Each row is a point on a landscape with many valleys, with its height.
A ball rolls from a point to the lowest of its 2 nearest points, and stops where none of them is lower. Distance is the straight distance between rows; heights are no part of it.
kile: [  4  -6  24  12 -11 -27 -35  20 -22   6  16   0  -3   6  28 -14 -15 -20
 -13   4   0   8]  (h 6.09)
nomi: [ 45 -27 -14   8  34   8   1  -1  21  -3  -1  11   6  18   8 -17   2   3
  22  -8 -18  25]  (h 2.34)
lesu: [-26   1 -19  -5   5   0  22 -10  -9   6   5 -12 -12  -7  23  -3  23   2
 -10  31   4  10]  (h 1.65)
tufo: [ 31  -2  -5  -2   4  15   7  -4 -19 -38 -21  -3  -7  17 -15  30  -4  -1
  10 -25 -34  11]  (h 2.69)
pobom: [  3  13  -4  -1  -4  21   4  15 -23   1 -17   9 -16  14 -28  37   0   5
  22   8 -22  15]  (h 1.98)
Zovim: [ 27   1 -14  -7  20  -2  14  -2   1 -10  18 -10  12  45   4 -12 -20   3
  13  -3  13  37]  (h 3.49)
lusir: [  8  -9  17 -12  12 -23  12  -7   0  -7  25   9  30 -45   5 -29   9  -8
 -18 -14  12  -7]  (h 7.14)
fopo: [-14  21  -1 -23 -14   0 -25 -24 -24  14   0   3 -18  -9  25  19  11  -6
 -30   5   2 -26]  (h 2.35)
rovu: [-28  -7 -17  24  36  13  -4  -9  29  11  15 -18   0 -15 -10   2   6  30
 -10   6 -33 -16]  (h 1.68)
lidam: [-12   7   0 -38   2   3 -35 -25 -51 -17  13  -9 -12  11  15   5  -4  10
 -29   5   7  10]  (h 8.81)
gino: [-21 -32   5   6   2  14   2  -5   1 -24  -7 -28  -5   1 -24  -7   2  36
  10   2  13   9]  (h 2.86)
Babab: [ 16  -5  11  -7 -13  18 -20   5 -27 -11 -22  12  -6   0 -26  31 -12  10
   7 -19 -28   1]  (h 2.40)
kotas: [-22 -13  24   2 -12 -11  -9  16   4   8  -5 -11   9  -2   0  -9  -4  31
  -1   2  18 -14]  (h 3.99)
daf: [ -1  14  12  -2   6   5  -4  -4   4  40   6  -3  -5  16  31 -24  12   1
  -3  -3  15 -20]  (h 2.33)
sis: [-10  10  -7 -38  -9  12  -5  -9  -3  -1   3   4  10  -6 -18   4 -18  17
 -18  -3  36   3]  (h 8.40)
puriv: [-16  30 -11 -12 -12  -2  10  -6  18  28  15   5   8  12  11 -10  -5   8
  -7  -9  30 -24]  (h 2.76)
pob: [ -8 -17   8  20 -31 -43 -11  13   7   3  11  18   4 -26  -6  -8   3 -37
   3  -4 -11 -19]  (h 5.01)
nedam: [-19  -9  -2  15 -23  -3  28  31  16  -6 -22   0  -5   9  -8  12  -7  -1
  27  38   5  19]  (h 2.47)
kilep: [-17  -6   2   2  11  22 -22 -10  -1  -3  -7 -24  -6   6 -19  18  -8  39
  -2  -2   2  -7]  (h 2.57)
Lilok: [ 33   0  21  -3  10  15  -8  27 -36   9  -2  15  -1  11  13 -24   3 -15
  -6  -3  -2  31]  (h 6.72)
tadut: [ -6  15  -7  -5   3   5 -19 -17 -19  26   3 -12 -15  15  44   4   5   5
 -12   6  -5  -7]  (h 1.89)
rasu: [ 21   8   0  -9  16  36   9  -7  12  22 -11  -6  12  12  -3  -1  -5  18
  -3 -12  13   7]  (h 8.05)
niva: [  4 -11  17  11  10  -4 -17 -16   4   9   2  -9   0 -39   4  12  12 -23
 -15 -16 -14 -26]  (h 3.52)
nipoz: [  5 -19  -8  16  -9  21  12  -8  20 -12 -29   8  -9  -3 -44 -20  13  -9
  13 -25 -13   3]  (h 4.14)
Pibe: [-31  18  -6  22 -25  -6  15   2  41  10  -1  -4   7  -5 -13  13  -7  -7
   4   5   7 -31]  (h 4.94)
Lami: [-24   2   4  21 -15 -25  15  13  41  -3  11  -6  36 -26  -2  19 -17   8
   1  19  14 -19]  (h 4.61)
deraf: [ 46  -4 -19   5  16  14  19 -19  22 -16 -16  -2   1  23   7 -22   3 -17
  13  -9  -6  14]  (h 1.90)
bos: [-22   7 -17  13   6  13  -4   9   3   7  -8  -6 -21  16  -7  42  -2  22
  17  14 -32   6]  (h 1.58)
kotu: [ 26  12  21  20  -3 -13 -27  26 -29 -14  10  13  11  11  23 -33  -5 -32
 -15  -2  11  23]  (h 6.36)
lepuz: [-40  13 -29  -7 -25 -25   0 -11   2  -5  26   1  -5  10  15  -2  -8   2
  -9  23  30  -8]  (h 1.39)
Vas: [-16  -6  -7  15  24  10  14 -27  23  18  13 -17  10 -21   0 -10  18  13
  -6 -16  -7 -23]  (h 1.04)
sifik: [-20  17   5   5 -15  11  24   9  37   1 -13   6  19 -10 -31   4  -8  17
   2  -7   8 -15]  (h 5.24)
tes: [ 45   0  -1   8  21  10   8 -11  -4   1  -5  -1  -5  12  33 -23   7 -38
   0   0  -9  23]  (h 1.15)
deto: [ -8  -9  11  10   0 -37  16   4  -4   8  23   2  17 -46  -3 -22  11 -22
   1   3 -10 -15]  (h 6.14)
votag: [-10 -13   9  31  -2   8  19   0  28 -15 -21 -21 -15   4 -11   0  10  -9
  16  15  -1  -8]  (h 5.90)
gitu: [-35   0 -20  -2 -18 -23  11   7   3 -20  20  -5  11  -5   2 -27  -5 -15
 -10  23  46  19]  (h 2.04)
Roto: [ 24  17 -18  10   0  28  12   2  30  23 -10   7  30   0   5  16 -26   8
 -10  -6  -4   6]  (h 7.94)
dos: [ -5  -2  17 -23   0 -19 -20  -8 -10   7  15  24  -9 -13 -18 -22  16  -6
 -14 -21  22 -28]  (h 6.59)
rure: [  7   0   8 -22  37  34  -2 -15 -22   4  -9 -24 -33  21   7  15  16  23
   2  -1 -12   8]  (h 1.88)
suko: [ -7 -14   5 -13   4   1 -43  -6 -46   5   4  -8 -24  22  15   2  10  17
  -5   1 -15  15]  (h 8.96)
Pobi: [  3   2  13 -20   9 -33   7  -8   0  -6  32  22  18 -38 -29 -24   5   6
  -5  -8  25 -30]  (h 7.45)
Bal: [ 17   5   8 -26  39  11  -8  -1 -19  14  -6 -12 -34  26  41  -3  22  -1
   2  12  -9  10]  (h 1.20)
Pazan: [ -4   0  23  18  14  -5  17 -18  21   1   0 -12  11 -32 -21 -24  17  -2
   9 -27   4 -34]  (h 2.30)
zoso: [ 13 -15  -5  15 -15  -8  18  27  11 -11 -18  10   3  27  -3  -9  -7  -1
  28   9  -2  24]  (h 2.98)
lufu: [-11 -24  30 -18   1   6 -19  -6 -12  -4   0 -14  -2  -7   3 -21  16  38
 -15 -21  25 -21]  (h 4.64)
Sig: [-16   4   7  -6 -21 -32 -20   4  -6   9  12  25 -20 -21 -11  -5  16 -25
   2 -14   1 -34]  (h 5.82)
rezap: [ 34 -13  -6 -14   7  14   8  -3 -21 -36  -8  -1   8  31 -20  -6  -6  10
  16 -37 -14  25]  (h 2.89)
Lur: [ -4 -18   6  11 -16 -21  -6  13   7  -9   3   0  22  -1  -2  -2 -24  10
   2  12  15  12]  (h 3.51)
Notom: [-15 -16   4  11 -19 -20  -6  19   9 -15   4   6  23 -30  -3  23 -12  -6
  -5  14  -7  -2]  (h 4.06)
rar: [-20  -8 -15   5 -30 -11  20  13  12 -14   1   9  -2   6 -21 -24  -7 -20
  13   4  26  10]  (h 2.97)
vema: [ 21   3   0  -9  -4  -1  -7 -10   4   6   5  27  26 -28  -2   2  -8 -21
 -12 -17  -4  -6]  (h 7.44)
zefek: [ 44  33  -7  10  -2  10   1  13 -15  10  -8  16   7  25  34 -12  -3 -41
  -8  11  -9  31]  (h 1.87)
binob: [ -4   1  -2 -31  16  31  -2  -9 -15  17   0  -4   2   5  -6  -8  -5  37
 -14  -6  20  14]  (h 8.21)
nopa: [ 24  16   1   9  -7   3   4  16 -12  20  -9   6 -13  19  27  24  -4 -36
  11  16 -21  13]  (h 2.36)
Parev: [-21  -3  17   1 -21 -17 -14  22 -22 -16 -10 -14   2   1  11  36 -25  11
  -1  30   2   7]  (h 2.32)
Tubaz: [  2  22 -14  -4   1 -14  -7 -21  18  24  22  12  14 -21  -4   7 -10 -22
  -8 -15   5 -27]  (h 7.67)
Gaber: [-19  -7  13   6   9 -20   6 -26  -1 -14  10 -12  15 -58 -10  17  11 -12
 -15  -3 -11 -33]  (h 4.40)
zovi: [-24   7 -21  20  20  22 -16  -6  28   2   4 -11 -20   4 -14  26 -16  19
  -8  -2 -39 -12]  (h 1.24)
Rodel: [-37  11 -31  -2 -19  -3   9 -27  -2  -1   8  -5 -28  11   3  -8  16 -10
   4  26  13  -1]  (h 0.92)
nep: [ 44  17 -12  -5   5   4  26   8  16 -14  -8  -9   6  58   7  -4 -18   9
  22 -13  -1  15]  (h 3.28)
vez: [-14  -9  -3  13  -2  28  33   3  31 -18 -22 -11   6 -17 -37   5   3  15
  12  10   2   5]  (h 5.58)
rab: [  5 -14  13  26 -14 -22  -4  14   1  20   1   9   4 -11  20  -2   2 -31
   3   3 -10   5]  (h 5.66)
liriz: [  3   5   3 -20  34  -1  -9  18 -17  24  11   6 -23  -1  47 -10  34  -4
  -2  33  -8  20]  (h 0.85)
velal: [-30   0   0   8 -25  -6  -3  15  -5  -2 -11  -8 -15  22  -8  28 -15  18
  21  18   4   5]  (h 1.93)
bub: [ -3  -5  10  11   1  15  24  -5  26  12 -12   6   3  -1 -29 -34  25   2
  17 -28   5 -15]  (h 3.44)
suku: [ 33   5  -6  -4 -12   1  25  11 -14 -31 -14   6  -5  57 -17  -2   0  -5
  24 -26  -7  18]  (h 3.09)
rirap: [-10  -8 -10 -18  18  12  -1   8  -3   7   6   7 -32  -6  17  -4  21  11
  12  21  -3  20]  (h 2.07)
pefoz: [-13   3  11 -10  -6 -30  14  -1   1 -21   7   5   9 -50  -3  36   2 -12
 -13  20   0 -26]  (h 4.93)
gaz: [-14  10 -10 -43   7  -4 -20 -18 -23 -22  16  -4   2  -3   2  -5 -10  17
 -41  10  33  14]  (h 8.63)
Diro: [ 10   6  33   1 -23  -3  -7  29  -7 -11 -25  -2  11   6   5  44 -33   1
   5  13  -9  -2]  (h 2.67)
Ruk: [ 44 -21 -20  11   8  -9  14  35  19 -20 -13  20   9  27  -1 -19  -1  14
  36   0 -15  18]  (h 2.72)
Fal: [  0  11   5  -6  -3   1 -27 -38 -10   5  -1  -2 -19 -19   4  16   6 -29
 -15 -21  -2 -28]  (h 2.85)
riguk: [  5  15 -24  21   3   2  11  -5  29  34  14  10  19  -5   5  11  -7  -9
  -5  -3  -9  -8]  (h 7.83)
sidan: [ -7  -7 -10 -13  16  29 -17 -19 -29  -1 -11 -15 -28   1 -21  24   4  26
  -1 -13 -21  10]  (h 2.27)
zigo: [ 37  -4   7   6 -11   0  -7  13 -16  -4 -10  26  21 -10   1 -20  -2 -15
  -8 -15 -11  12]  (h 7.13)

For each start below, name the point where the ball stops.
vez -> Lur
lidam -> pob
gino -> liriz
vema -> pob
nep -> zovi

Call two points neighbours if one is among the 2 nearest of the other. Go from one point of each pair to the other, from neighbour to neighbour, staying as low as possible. Name the highest point that can't be avoided.
zovi / Vas -> rovu
Rodel / liriz -> rirap
velal / pob -> rab
Lur / tadut -> pefoz
velal / tes -> zoso
